Points on a hilly landscape, in no order, each with its height.
From any point a ball takes the steepest step (drop divided by distance) to one of its 4 nearest points. It stops when none of these is lower. Distance is the straight distance between rows; heights are no part of it.
basuf: [145 116 135 130 143 108 133 143 118 128 135 160 131 121 101 106 132 140
 138 130 112 102 122 113 147 123 120 134 132 130 144 140 111 104 150 125
 112 118  94 113 132 132 108 142 128 164 118 136]  (h 110)
galop: [112  63 135 126 134 172 128 149 145 127 154  98  94  98  62 113 121 145
 144  56  88 115 111 102 116  99  83 124 164 124 136 144 147 143 102  85
 104 122 115 137 157 105 136 137 115 160 121 123]  (h 269)
Bop: [127 186 122 108 145  86 138 110 103 124 105 166 169 137 164  98 110 196
 143 203 165  90 174 195 130 182 145 113  87 165 129 122  94 113 167 145
 139 144  87 120 124 119 134 128 153 165 101 142]  (h 217)
Tife: [133 162 177 140 152 124 118 171 144 166 116 117 146  93 174 150 108  98
 124 115 167 176 130 106 123 150 155 147 104  99 155 136 126 115 113 142
  98 116 150 106 114 120 126 144 106  49 183 106]  (h 372)
redu: [ 81  92 159 152  98 182 123 117 129 109 141 110  62 114 103 133 137  85
 175  88  98 163 118  97 142  83  96 100 113 136  76 133 150 138  84  81
 149 139 122 154 146  95 117 137 137 126 108 123]  (h 416)
bod: [201 157 177  94 160  91 117 174 126 163  96 112 167 111 166 148 113 120
 114 134 128 128 146 118 154 160 133 175  93 102 186 148  98  98 172 166
  89 100 118 119 135 134 120 140  59 109 180 138]  (h 221)
dokup: [101 106 107  98 117 129 112 140  93  91 141 149  46 156  62  86 131 113
 162 139  82 116 135 128 138 118 119 108 152 140 123 147 144 132 162  99
 177 166 106 154 133 129  86 141 153 190  91 132]  (h 492)
Lilog: [163 119 126 102 154 115 126 169 172 174 117 139 158  98 141 134 114 127
 106 120 124 114 142 118 143 146 126 168 130 112 188 148  99 106 153 152
  91 111 113 105 141 118 143 124  73 121 148 136]  (h 229)
bupi: [ 72 104 143 150  88 190 129  63 120  82 121 114  71 147 133 164 169  96
 141  99 104 137 104 109 117  87 126 110 137 132  53  84 149 158  77 106
 172 144 156 152 119 107 140 141 171 107 100 115]  (h 550)
vopu: [158  73 118 115 153 126 137 156 150 134 155 125 133  97  85 106 111 150
 117  96  81  95 139 126 136 111 112 156 147 113 159 160 127 127 132 132
 103 130 137 127 159 128 141 105  99 157 141 146]  (h 240)
lup: [132  52  90 108 127 132 145 145 155 119 159 110 109 109  43  96 133 150
 131  77  67  92 136 126 120 127  83 128 158 129 143 168 134 144 109 108
 138 133 144 142 153 140 140 111 120 169 113 127]  (h 212)
nugu: [112 178  78 147  95 126 127  54 100  97 134 150 140 180 155 117 156 138
 123 168 145 117 130 170 116 134 153 111 125 156  75  76 142 130 133 133
 172 151 148 132 100 134 114 108 178 141  75 129]  (h 213)
bes: [ 88  98  50  91  56 180 114  85  93  73 137 135  16 194  53 103 128 126
 148 125  91 123 112 154 114 109  98 111 177 140  93 118 170 150 132  98
 212 158 167 159 117 147 139 123 192 189  66 114]  (h 284)
Mabu: [ 88  71 148 161 131 200 131 138 153 119 145 108  96  93 108 147 142 110
 147  70 110 149 113 101 132  88 120 109 127 121  92 103 146 167  76  90
 138 121 157 136 139 107 147 143 131 117 132  93]  (h 485)
nibil: [114 158  50 132  97 135 125  47 136 127 141 161 174 165 181 155 154 138
  81 164 173 132 138 160 105 166 183 129 131 126 102  60 138 140 119 155
 163 132 162 109 106 147 126 103 190 104 139 127]  (h 329)
Fim: [129 156 104 117 104  84 123 101  78  93 137 159 109 158 111  57 120 155
 155 189 124  80 155 182 134 142 143 105 120 175 127 115 125 133 189 129
 158 166 103 135 119 116 123 143 168 196  66 165]  (h 367)
gadi: [128 185 155 129 146  91 139 146  93 140  97 140 167 145 195 134 128 175
 145 201 199 133 152 162 137 176 133  88  63 146 125 130 105  91 149 153
 126 131  82 118 124 127 127 122 137 109 141 128]  (h 283)
neki: [137 149 183 139 154  99 156 142  88 107 107 130 119 133 144 110 138  95
 157 153 126 137 112 111 179 116 121  85  88 165 108 139 100  98 160 120
 127 127  78 132 107 110  81 135 124 131 109 132]  (h 323)
gom: [156 191 178 110 148  92 123 158 103 172  66 128 159 132 202 162  89 145
 156 174 178 148 152 129 137 172 125 119  67 115 153 133 109  95 168 167
  90 122 110 106 124 134 130 135  91  86 190 122]  (h 341)
zoziz: [124  50 149 149 153 177 149 153 150 141 149 103 111  80  89 141 115 137
 136  41  94 136 119  96 127  89  97 136 165 124 141 130 150 155  98  80
 106 110 127 134 170 111 168 164 111 139 123 111]  (h 278)
pip: [154  86 103 104 122 106 122 155 105  98 135 144  92 136  54  78 120 148
 144 127  66  73 139 137 137 109 106 110 158 148 140 176 138 149 161 105
 129 145 103 144 137 156 117 120 117 193  96 150]  (h 569)
zib: [113 114  83 124 106 137 148 100 166 162 143 134 165 128 145 140 133 127
  78 125 135 130 128 139  87 153 171 173 160 111 135 120 131 139 116 141
 130 120 164  96 126 135 159 117 155 106 145 122]  (h 150)
dif: [158 101  69  84 130  79 129 150 120 119 146 133 127 143  64  73 111 166
 130 130  82  67 147 145 129 118 106 137 159 145 149 170 141 129 164 102
 116 142 129 134 154 152 122  98 113 178 101 170]  (h 375)
reb: [ 75  92 124 129 103 151 107 123 115  91 155 127  48 137  68 105 132 112
 166 101  89 125 124 114 138  93 103 118 145 127 103 136 148 145 112 101
 164 149 125 147 125 132 113 135 158 175  95 119]  (h 419)
mapor: [ 94 109 181 178 109 176 130 106 142 109 117 113 109 111 157 167 154  76
 130  99 138 151 108 110 118  89 135 118 116 126  79  93 149 151  54 100
 140 129 160 139 123 115 137 128 161  74 132 125]  (h 470)
Rizi: [183 101 112  80 145 101 110 158  77 116 131 124  82 150  49  75 114 147
 158 124  46  69 136 112 149 109  85 108 150 157 158 179 128 118 183 102
 123 124  74 166 149 155  98 126  96 190 100 148]  (h 658)
sibos: [170 161 108 103 153  92 135 155 102 162  96 151 196 144 184 127 109 170
 122 178 167 103 191 193 116 183 134 156  95 122 153 142 108  88 195 168
 106 134 110  94 131 121 143 136  89 144 159 161]  (h 343)
Debus: [114 177  92 133 121 100 130  79 110 116 123 163 172 172 165 129 125 151
 136 200 170 120 143 184 116 148 159  96 111 143 109  90 128 126 135 156
 143 146 124 103  96 132 115 113 172 145 104 135]  (h 233)
difev: [192 204 185  64 171 104 102 172 108 176  75 102 160 117 196 156  79 141
 129 143 176 144 159 131 137 199 132 155  60  88 195 173 110  89 215 178
 104 108 114 119 141 123 135 137  46  91 210 123]  (h 353)
zud: [103 162 158 155 128 147 114 145 161 157 102  91 136  60 162 159 118  95
  94  96 202 196 124 110  95 161 177 155 140 112 147 114 159 162  84 117
  98 116 166 118 126 111 160 172 106  27 190  95]  (h 475)
bav: [103 119 103 139 112 107 132 119 114 107 147 156 117 156 108  93 142 130
 146 163 115  98 130 152 133 100 131 112 147 147 118 121 122 116 152 113
 141 154 111 137 113 139 104 130 152 183  96 149]  (h 357)
Noduv: [ 91  97 166 175 119 170 137 110 136 114 136 129 110 114 127 138 156  89
 153 101 124 144 101 100 130  80 118 111 113 132  94 113 130 131  85 116
 128 135 132 146 129 115 113 132 132 122 105 122]  (h 471)
monu: [ 80 113  96 153  99 171 145  82 149 106 150 125 124 141 130 144 147 111
 107 108 122 146 102 113 121  95 130 132 144 125  75  88 127 139  84 121
 156 134 151 136 123 120 129 121 181 126 123 110]  (h 348)
tib: [111 129  81 114 100 104 111 107 100  77 134 162  84 173  73  68 120 145
 138 178  93  88 132 162 116 117 145 117 149 153 121 135 143 137 170 105
 169 168 135 153 113 142 119 129 173 186  68 146]  (h 296)
Duvik: [ 97 151 145 170 114 162 120 100 140 118 120 126 124 135 173 163 168  97
 120 136 155 163 105 111 135 106 136 108 106 128  60 107 124 137  71 128
 133 122 138 129 115 106 115 118 147  69 127 101]  (h 376)
dume: [ 93 126 116 158 109 156 141  76 135 107 137 134 107 153 136 154 159 101
 121 122 140 158 104 113 121 101 150 117 138 132  72  90 130 139  91 117
 158 130 140 134 112 119  97 121 165 109 111 119]  (h 287)
Gupa: [128 125 199 158 127 130 137 148 105 119 118 128 109 129 127 136 154  91
 175 137 113 150 114  88 165  90 118 113  98 142 104 137 111 108 117 111
 119 128  84 140 122 111  98 124 118 138 108 124]  (h 310)
vatos: [114 167 103 159 122 131 121  93 138 146 122 138 156 136 197 168 148 131
 112 150 193 182 121 126 103 164 164 126 124 120 105  89 136 131  92 148
 131 134 153 118 107 143 132 119 156  69 155 113]  (h 318)
pakat: [171 195 200 123 162  84 119 160  83 165  72 115 160 124 208 158 118 120
 149 163 176 154 133 125 153 178 118 119  59 124 134 148  93  76 148 156
 104 108  97 118 122 124 124 131  99  85 178 112]  (h 302)
nide: [105 119 122 133 137 150 134 139 167 151 112 125 159  92 149 147 130 121
  82 102 156 146 117 118 105 144 158 180 141  88 151 130 128 122 112 134
 105 110 159  93 132 123 140 151 119  94 151 102]  (h 258)
fome: [240 181 207  89 158 104 102 167 121 171  88  91 159  87 175 148  82 113
 117 111 139 146 134  99 165 162 108 171  86  96 202 158 105  97 180 153
  83  82 116 125 132 118 143 170  53  89 182 128]  (h 254)
Diz: [133  65  44 110 105 122 122 142 145  96 172 114  93 146  33  81 120 167
 136  86  75  84 149 135  98 126  66 127 192 135 120 180 170 165 116 118
 156 155 165 150 159 143 140  97 131 180 105 147]  (h 259)
fen: [176  91 157 115 157 114 137 150 116 124 132 123 120 107  80 108 120 121
 149 108  84  89 125 103 169 104  92 125 126 149 162 150  97 115 165 124
 118 113  77 159 146 127  98 133  90 166 130 148]  (h 185)
Paf: [188 131 149  95 160  92 137 164 129 167 110 130 177 123 128 122 107 145
 121 123 116  92 143 135 173 144 124 162  99 121 177 161  93 111 185 157
 101 106 103 124 136 122 132 135  78 138 170 148]  (h 109)
lisiv: [ 87 145 109 161 108 155 139  78 140 120 126 139 147 147 157 158 155 117
  93 134 151 161  99 126 124 126 147 134 126 119  98  91 126 150  76 146
 142 129 157 113 111 125 130 115 157 100 131 110]  (h 253)
gedi: [101  98 142 143 138 138 141 139 167 136 143 138 122 106 106 131 137 129
 125 102 113 123 117 110 124 107 125 137 146 113 147 126 135 128 101 117
 117 130 125 126 126 133 140 133 116 139 136 125]  (h 345)
mesuk: [134 116 129 101 145  89 128 145  75 100 132 131  93 135  86  77 121 144
 155 145  80  78 145 133 148 114 108 100 128 156 151 155 102 114 180 102
 137 134  88 151 129 139  97 133 129 184  93 158]  (h 530)
vere: [101 132 108 146 114 148 150  90 159 134 145 137 149 134 137 136 139 128
 107 136 147 140 109 145 101 119 145 147 155 124 104 101 130 132 103 138
 132 131 141 115 117 127 136 126 173 133 131 134]  (h 202)
laza: [108 152 146 147 145 131 114 142 143 145 111 127 152 114 172 148 134 113
 107 133 172 168 135 114 119 155 161 128 117 109 123 127 123 124  94 138
 109 129 149 101 117 126 133 127 127  65 157 106]  (h 309)
Nes: [108 167 110 124 135 134 125 142 132 158 113 138 162 116 169 157 128 133
 109 165 186 169 138 137  83 169 172 154 122 103 125 120 131 122 135 153
 119 131 159  97 114 137 128 116 122  73 179 118]  (h 227)
Tumiz: [123  78 160 137 136 157 145 144 138 132 141 121 107 109  85 126 132 105
 156  91  92 130 119 112 145  90 105 110 139 120 125 137 124 124 116  99
 122 115 109 141 139 112 120 145 115 141 113 134]  (h 370)
ruf: [130 176 138 125 144  81 148 133 100 141 111 159 172 138 171 111 119 161
 149 191 163  98 154 174 133 165 140 117  97 160 138 126  93  91 150 152
 126 140  77 123 122 119 116 131 151 145 121 125]  (h 208)
Fesi: [ 60  80 131 156  94 217 121 108 120 105 135  92  59 129 131 164 154  78
 151  68 106 149 117 101 125  59 115 103 119 152  47 121 156 164  69  87
 182 152 162 148 126  95 124 152 154 127  85 109]  (h 496)
vamon: [114 155 133 132 128  88 125 115 103 110 123 149 127 145 134 102 136 141
 143 178 143 103 143 163 136 140 134  96 119 164 131 105 121 111 157 140
 154 147  91 123 105 120  98 121 151 162  92 138]  (h 281)
Rugas: [ 96 155  60 145  78 169 144  40 109  90 154 147 115 188 134 143 166 106
  91 133 124 133  99 157 123  99 157 105 147 135  62  84 140 157 101 116
 181 142 157 137  96 142 123 116 188 131  90 126]  (h 328)
dul: [ 97  48 101 125 119 157 146 139 153 112 160 111 120 114  60 119 126 145
 119  67  93 109 119 117  90 108  95 137 161 135 134 137 158 156  91 103
 131 126 154 125 162 133 140 127 130 165 116 119]  (h 270)
tisu: [107 178 131 140 140 107 134 124 108 140 108 150 157 143 186 160 131 159
 131 204 189 147 147 157 115 168 149 102 102 127 121 112 115 103 135 163
 136 132 112 114 110 121 121 106 155  88 142 129]  (h 293)
Bokeb: [ 87  53 121 138 110 187 145 119 155 111 156  99  92 114  79 148 140 132
 144  57  97 131 121 110 115  90  89 114 177 136 100 127 144 160  96  84
 153 134 140 149 150 134 140 148 158 166 115 103]  (h 312)
sezof: [119 132 161 154 147 149 126 150 153 154 110 127 135  92 140 143 121 103
 121 114 153 156 127  93 132 114 134 140 113  96 147 113 116 131 101 129
  83 102 145 116 132 122 141 141 112  85 170 112]  (h 311)
Tisa: [166 158 125 102 154  81 123 164 131 159  99 124 201 130 173 124 111 151
 129 167 140 102 161 161 133 178 131 162  95 114 174 152 110  83 182 174
 104 128 109  93 132 121 144 133  75 130 170 161]  (h 275)
famut: [113 188  73 148  84 159 117  36 106 107 128 138 160 200 187 171 169 130
  77 156 163 153 115 155 122 138 163 115 121 133  52  47 139 145  93 152
 165 129 160 139  91 148 119 103 179  68 125 121]  (h 234)
Foli: [120 192 147 124 141 124  86 165 132 160  92  81 129  80 192 172  87 103
 115 103 194 216 139 105  92 179 175 141  98  91 167 122 151 153 103 136
  99 132 190 121 124 126 143 165  90  25 193 100]  (h 583)
Kem: [147 118  79  75 124  85 106 145  66  78 135 157  52 158  40  43 108 151
 152 161  79  69 161 155 135 131  86 108 164 159 136 166 149 145 200  89
 140 170 106 169 129 150 125 119 128 196  78 166]  (h 799)
Pivap: [153  73 150 123 146 159 129 154 153 143 149 106 111  82  79 125 113 128
 150  58  81 122 119 103 146 104  82 125 145 131 159 141 134 145 118  97
  97 102 117 139 152 114 151 145  75 149 141 129]  (h 365)
Loz: [135 107  96 115 128 100 140 150 129 124 139 151 133 136  97  84 122 149
 117 145 101  85 125 158 126 131 125 142 165 131 144 143 128 113 152 127
 131 142 117 121 137 140 107 110 121 179 107 155]  (h 314)
Nuren: [125 137 167 138 145 119 143 147 137 136 123 147 144 114 141 125 140 120
 121 137 147 131 123 109 131 118 135 138 129 118 143 127 115 101 124 121
 102 115 113 111 128 121 129 134 107 113 126 123]  (h 304)
zosam: [222  95 150  94 159 104 129 161 128 138 136 124 140 109  93 112 103 144
 115 102  68  83 122 101 170 119  88 151 124 129 178 167  99 119 174 145
  94  89  93 147 151 138 131 123  47 156 133 161]  (h 285)
Kitu: [102 151 131 183 119 170 121  97 151 124 127 123 128 132 167 168 156 101
  98 118 173 178  98 110 106 112 159 118 129 106  96  96 143 146  77 140
 136 111 172 128 108 121 141 132 145  68 152  95]  (h 279)
Dosiz: [ 94  78 144 160 122 163 152 130 148 129 149 112 110 109  97 136 130 110
 132  99 102 135 107 103 126  88 110 118 148 122 111 124 132 139 101 100
 125 126 125 146 144 116 125 139 141 130 112 119]  (h 420)
Depa: [ 89 137 102 137  87 152 131  67 105 103 141 152 100 181 135 132 161 109
 110 141 119 136 102 130 123 107 150 107 137 126  74  81 145 131 106 130
 163 138 134 132 106 134 115 112 197 137  86 116]  (h 238)
zuzuz: [202 186 220 120 156  89 115 168 100 156  74  93 163 111 186 164 104 116
 139 135 156 159 121 109 179 155 111 146  85 111 173 145 101 109 166 146
  84  90 103 125 131 119 122 155  78  85 168 136]  (h 262)
kalo: [163  53 103 101 136 126 129 157 135 118 146 116 106 100  36  91 115 146
 141  75  62  81 138 117 143 120  62 125 158 143 154 168 142 138 134 113
 113 108 108 146 161 150 144 109  96 179 125 132]  (h 105)
bubad: [106  50 129 129 133 177 139 142 170 131 156  87 105  91  84 146 128 142
 133  54  93 123 115 112 121 101  90 115 165 124 134 140 149 161  98 103
 112 116 141 134 148 113 161 149 126 148 138 104]  (h 120)
goz: [119  93 182 162 141 167 131 149 166 152 127  95 126  85 127 155 126 101
 133  55 120 155 108  96 128 103 131 126 129 112 124 118 142 156  89  86
  81 100 155 139 155 103 174 177 101  92 153 106]  (h 280)
nane: [163 198 183 106 158 102 116 173 114 164  76 106 147  98 198 169  84 121
 134 155 183 172 133 124 146 167 130 122  70 100 177 152 111 100 142 148
 101 106 113 106 117 123 123 137  83  56 180 121]  (h 298)
Dapu: [236 107 187  96 153 118 141 153 128 162 119 102 144  87 108 129 102 117
 115  86  85 106 121 108 178 114  86 150 113 127 182 155  88 117 173 134
  87  74  88 159 131 131 131 147  47 146 144 143]  (h 313)
ferim: [ 77 108  73 119  92 143 111 102  93  82 154 139  55 168  77  86 143 118
 138 139  95 108 119 143 126 101 128 116 166 149  93 119 151 145 142 100
 193 163 141 143 121 142 108 130 175 194  65 133]  (h 147)
Guzan: [131  75 188 160 142 184 133 144 137 131 133  97 101  81  90 135 136 104
 166  70 102 145 114  94 142  86  94 110 116 115 125 133 130 161 104  92
 125 118 113 151 149 102 133 159 104 139 126 118]  (h 399)
Zoli: [192 122 202 127 163 135 123 163 144 161 111 101 149  74 134 128 113 114
 129  88 137 148 114  82 157 116 108 147 116 109 166 142 106 121 149 121
  93  82 102 132 140 116 146 152  65 100 180 133]  (h 336)
negit: [145 140 163 129 150 127 124 165 151 149 138 116 146  79 143 137 126 120
 107 102 147 154 132 110 124 129 151 163 136 102 169 122 134 121 135 123
  90 106 138 114 132 124 154 143  87  80 161 127]  (h 330)
zoz: [142 104 183 134 156 170 139 140 165 148 139 105 141  89 110 137 112 134
 111  74 108 155 110  98 138 105 122 138 129 116 155 126 144 132 111 100
  95 104 139 123 145 106 160 150  92 119 142 114]  (h 139)
sasi: [114 153  76 116 108  79 112 105  98  91 142 163 130 164 119  77 144 154
 142 190 113  93 139 184 115 127 147 114 133 168 109 110 133 130 166 126
 168 171 109 129 113 123 120 129 180 184  76 137]  (h 347)
suso: [103 148  90 134  96 132 131  69 118 120 143 161 139 164 137 131 155 139
 111 155 132 124 116 148 109 125 165 121 142 139  91  72 146 129 113 149
 161 143 147 122 115 135 118 109 183 137 104 131]  (h 175)
voti: [210 109  98  87 154  61 128 159 132 129 140 133 158 120  97  94  94 155
 116 132  63  46 159 160 176 131 104 160 116 137 170 177  99 110 187 139
 105 119 101 146 158 138 115 118  43 172 117 168]  (h 83)
pebiz: [119 127  79 121 126 128 135 111 157 144 146 153 159 143 129 114 134 148
 105 160 132 101 138 154 109 139 155 146 140 119 133 116 130 128 128 138
 128 134 147 103 134 136 146 120 157 165 122 131]  (h 71)
tanub: [101 157  91 158  96 148 134  52 122 106 123 129 144 171 183 173 171  97
  95 139 177 172 102 126 119 124 167 105 125 122  52  78 152 155  66 139
 149 131 153 128  96 139 130  99 170  63 129  97]  (h 80)
bafuz: [135 153 112 123 140  88 133 137 126 148 121 166 165 130 166 119 122 149
 127 181 151 118 153 148 130 155 151 133 114 120 135 118 114 113 151 154
 122 131 113 109 126 136 128 121 130 137 131 136]  (h 140)
tepu: [119 147  56 134 124 120 140 105 163 144 131 173 186 165 165 134 118 160
  87 173 162 120 157 167  93 193 171 157 117 121 137 121 131 136 128 167
 139 135 150  99 126 140 148  98 152 131 127 146]  (h 116)
dimok: [195 208 204  96 155  89  92 179  97 164  56  75 150 108 206 172  71 115
 139 149 183 157 136 117 153 199 120 138  59 104 182 166 107 102 164 184
 103 109 102 118 121 121 136 150  69  63 192 114]  (h 327)
nupo: [139 138  91 113 139  74 134 146 134 135 139 171 167 146 149 104 124 160
 135 183 150  78 171 184 113 156 146 136 127 134 139 133 104 104 168 164
 127 140 113 100 129 136 127 123 135 152 119 154]  (h 171)
bupa: [174 133 105 106 159  61 133 166 136 135 129 147 175 133 136  94 110 167
 132 157 103  52 169 165 145 147 124 151 128 141 172 161 102 113 190 160
 109 145 113 117 149 137 129 105  81 169 119 170]  (h 292)
Der: [101 163 112 141 132 145 120 118 173 157 111 123 150  98 187 170 119 113
  94 118 195 188 136 118  79 168 194 154 122  90 137 116 141 158  96 151
 114 129 178 107 105 135 148 136 126  38 186  89]  (h 346)
dav: [185  76  97  90 128  96 140 142 131 123 132 133 108 131  62  93 103 157
 132 116  61  66 136 113 162 121  81 128 155 150 166 173 108 130 169 122
 116 124  96 147 166 149 110 104  82 186 117 167]  (h 377)
vifa: [161 111 148 102 146  88 131 145  88 110 131 118 101 134 102  95 125 130
 156 137  87 101 132 116 178 108 113 113 125 143 149 156 103 104 193 121
 125 127  63 150 130 137 101 126 119 191  98 139]  (h 332)
Bavik: [183  87 205 134 144 135 137 142 117 145 123 104 122  96  97 120 116 103
 161  88  97 132 102  86 163 112  90 117 120 132 150 132 112 124 152 101
 117  90  85 159 135 117 119 138  93 142 129 137]  (h 61)
Sulam: [138  84 132 130 142 147 138 154 180 140 135 120 140  92 105 125 124 142
 115  80 108 129 118 106 110 114 112 162 155 113 168 135 132 127 112 125
 108 114 142 113 150 119 154 143  91 132 154 128]  (h 263)
giseg: [ 88  99 155 125 111 157 126 134 112  99 142 115  62 130  92 114 144 102
 173 128  84 142 132 105 147  91 106  99 125 148 104 119 134 121 118  94
 161 156  97 149 116 103  91 134 137 160  96 135]  (h 344)
Botiv: [172 189 173  89 146 118 109 175 126 176  81  96 151  87 185 172  77 110
 114 115 187 175 152 102 118 191 164 169  75  92 191 160 134 101 160 166
  92 101 146 108 129 123 148 151  69  52 205 113]  (h 339)
sudif: [127  72  53 105 112 105 118 148 121  87 166 139  80 149  30  66 132 163
 136  98  76  84 139 138 100 117  87 108 174 130 122 169 162 157 132 102
 148 153 149 148 147 149 137 106 137 194  93 150]  (h 282)
lezim: [116 158 171 180 123 161 123 120 155 125 102  91 127  96 190 179 149  78
  99  99 176 217 111 114 116 126 147 127 111 105  86 115 145 171  76 107
 110 117 179 130 136 126 145 153 122  17 151  95]  (h 418)
mozez: [100  92  48 104  96 121 110 127  90  83 143 127  45 168  32  76 120 147
 141 126  82  92 144 151  96 117  86 116 179 147 116 152 156 139 144 100
 175 152 157 142 145 145 120 116 166 186  79 141]  (h 322)
ges: [101 168 155 148 133 136 115 124 115 121 106 143 153 144 185 152 160 108
 121 174 180 173 121 135 121 143 145  94  94 149  76 109 121 126  86 146
 131 115 136 128 104 124 107  94 145  62 139 113]  (h 421)
badu: [112  87  42 101  77 137 120  89 135  84 156 123  81 173  51 103 117 148
 117  91  83  93 114 152  93 116  96 131 179 134 112 130 169 160 116 108
 179 153 173 127 133 153 148 132 184 192  72 130]  (h 358)
zozes: [136 169 129 119 145 121 131 147 136 165 108 141 173 128 172 156 115 143
 121 169 159 125 143 143 115 167 156 156 107 112 166 131 110 105 135 160
 104 136 129 113 133 119 118 133  98  99 160 136]  (h 149)
Zamab: [126 200 184 153 145 103 104 154  88 133  80  99 124 122 210 159 141 101
 143 176 185 183 112 117 128 160 128  90  73 143 105 144 117 114  95 150
 112 120 127 116 103 135 120  95 108  39 165 121]  (h 417)
rak: [202  88 163 105 149 132 132 162 150 146 130 113 138  93 107 119 113 127
 120  83  81 112 123 102 157 112  92 146 131 120 183 148 110 125 155 135
  92  82 103 139 154 139 134 141  76 139 141 145]  (h 324)
vudu: [ 98 104  89 131  89 138 133 101 136 110 152 135 108 152  96 101 137 108
 113 137 104 100 115 141 120 110 120 126 159 137 112 125 145 130 116 109
 155 146 132 119 121 144 120 118 177 173 107 131]  (h 366)
mib: [121 109 198 155 144 152 136 140 145 143 128 121 131  95 140 138 141  97
 143  96 130 148 118  87 142 108 127 127 124 116 124 115 121 119  96 113
  98 114 118 128 138 107 136 138 109  95 139 125]  (h 251)
tolib: [165 149 223 124 150 108 132 142 118 143 112 117 134 104 144 148 116 106
 144 126 127 144 119 103 167 123 119 120  92 136 138 140 107 108 146 121
  92 106  97 131 131 127 105 133  99 110 142 139]  (h 340)
Fik: [118 134  93 120 150 114 132 133 154 158 140 151 178 141 162 125 129 151
 111 157 153 120 134 153 108 171 161 163 132 108 157 119 127 119 146 162
 131 115 148  93 134 122 149 120 130 116 149 122]  (h 98)
Tebet: [113 119  65 122  97  90 128  99 132 102 162 157 115 147  72  84 135 143
 133 158 110  91 134 160 103 111 136 131 152 139 117 125 132 145 139 119
 157 154 139 133 124 140 120 114 163 184  79 151]  (h 354)
sidu: [ 86  91  39  95  72 139 108  97 109  72 168 122  50 180  40 103 114 152
 139 102  97 103 128 148  99 113  96 120 201 133 109 152 164 166 123 104
 187 161 159 146 143 144 143 123 172 199  86 131]  (h 342)
tonuz: [127 178 181 158 145 124 117 144 122 131 104 118 150 125 176 154 146  94
 130 146 174 179 119 101 136 127 139 119  87 129 103 121 114 111  80 131
 103 121 128 121 102 106 111 119 125  65 151 113]  (h 369)
nedu: [114  67  72 114 100 157 135 112 149 102 170 106  76 143  49 116 132 152
 153  91  88 115 122 124 102  95 100 136 192 133 116 146 149 161 120 113
 158 140 140 131 131 135 129 126 173 182 110 101]  (h 405)
muko: [112 181  41 133  84 156 130   6 104 105 135 147 157 192 167 164 147 139
  89 140 150 130 105 155 116 138 166 123 138 147  63  46 147 150 109 136
 180 133 146 136  96 153 127  89 191 105 112 115]  (h 144)
zozug: [136 114  71 118 138 100 137 139 175 140 156 150 174 124 110 104 124 154
 104 136 104  81 162 145 114 131 133 153 153 124 151 156 127 121 138 146
 115 135 129 111 144 120 147  86 108 162 130 152]  (h 364)
zelu: [105  82  72 148 117 140 145 115 156 133 161 131 136 124  98 128 143 153
 105 105 117 113 114 139 101 115 136 164 169 121 127 115 141 138 118 137
 139 139 169 112 135 140 165 117 145 154 119 123]  (h 163)
lesuv: [108 176  99 145 106 130 125  97 113 140 133 155 161 163 185 151 137 149
 115 178 191 146 134 168 116 154 160 121 111 135 116  92 134 115 110 156
 153 129 136 109 110 138 130 103 164  90 147 128]  (h 257)
Nagi: [116 152 157 143 131 118 137 121 125 127 114 137 143 142 138 125 140 120
 145 161 144 135 131 120 140 114 140 112 109 137 123 130 111 101 114 142
 107 126 106 115 108 122 105 113 146 116 118 137]  (h 268)
zin: [138 192 190 147 149 121 112 159 126 158  96 105 143 112 191 162 107 107
 128 145 178 163 116 108 120 156 133 115  99 104 151 140 115 116 114 147
  98 114 131 112 120 127 130 129 106  62 158 115]  (h 338)
Leler: [105  99 159 149 136 171 135 145 182 154 126 106 137  79 143 161 128 119
 112  80 142 176  99 111 121 105 137 138 150 108 138 120 130 150  92 103
 102 120 160 118 141 113 169 154 117  94 165  99]  (h 297)
monun: [109 159  91 158 113 148 120  70 141 142 132 133 152 155 181 166 141 130
  80 148 182 153 123 146  99 151 166 132 140 114 102  88 142 139 103 163
 130 139 159 109  88 136 136 113 169  87 138 100]  (h 326)
rudov: [102 126 172 129 131 118 132 126 115 116 148 134 104 127 112 130 143 104
 154 136 108 137 116  98 141 102 131 119 125 150  99 135 115 111 113 112
 133 137  89 141 123 115  96 120 132 146 110 137]  (h 277)
fasi: [ 89 132 130 146 116 141 134 114 130 109 138 141 122 149 127 129 145 111
 126 141 134 145 120 120 131 106 143 112 124 143  97 108 135 121 103 125
 141 136 127 126 119 131 112 114 167 134 103 130]  (h 193)
sonus: [106 145 111 135 132 119 137 108 130 130 146 153 161 157 140 123 134 145
 124 160 141 132 126 132 124 138 150 126 127 122 112 109 112 127 123 159
 146 135 128 112 108 132 112 120 163 141 109 119]  (h 108)
sodo: [172 124 152  99 141  87 137 149 115 143 127 125 147 111 121 111 111 147
 139 126  98  93 136 133 155 122 109 132 119 127 163 156  86  88 176 133
 106 121  89 137 134 146 124 138  98 155 123 144]  (h 308)
gon: [112 149 154 146 123  94 129 124  94  93 129 151 100 142 117 104 152 126
 158 164 122 110 124 130 144 109 131  99 100 143 101 114 114 112 148 133
 140 144  92 149 123 116  95 134 160 169  84 141]  (h 325)
dorol: [112 182 167 159 136 131  85 154 126 151  75  90 130 105 199 171 123  76
 124 127 202 209 118  99  95 164 152 110 107 122 122 122 159 151  72 133
 105 117 165 140 109 150 123 123 121   4 167  95]  (h 534)
Zuto: [ 94 117  77 119  91 143 141  72 134  96 164 139 118 166 106 113 143 138
  99 139 117 102 107 150 115 113 146 132 174 135 107 100 147 124 102 127
 173 146 167 131 109 137 131 113 181 163  82 127]  (h 273)

For each start below, name the point where the ball stops.
pip | kalo
Foli | pebiz
Fesi | pebiz
laza | pebiz
monun | pebiz

Call two points neighbours if one is among the 4 nearest of the other. Go from one point of each pair to the other, from neighbour to neighbour, staying as low as possible. Name the highest point that can't be avoided.
muko / pebiz | nugu
nane / ferim | mozez
muko / Bavik | bupa
pebiz / tanub | famut
kalo / zoz | Sulam
Bavik / voti | zosam
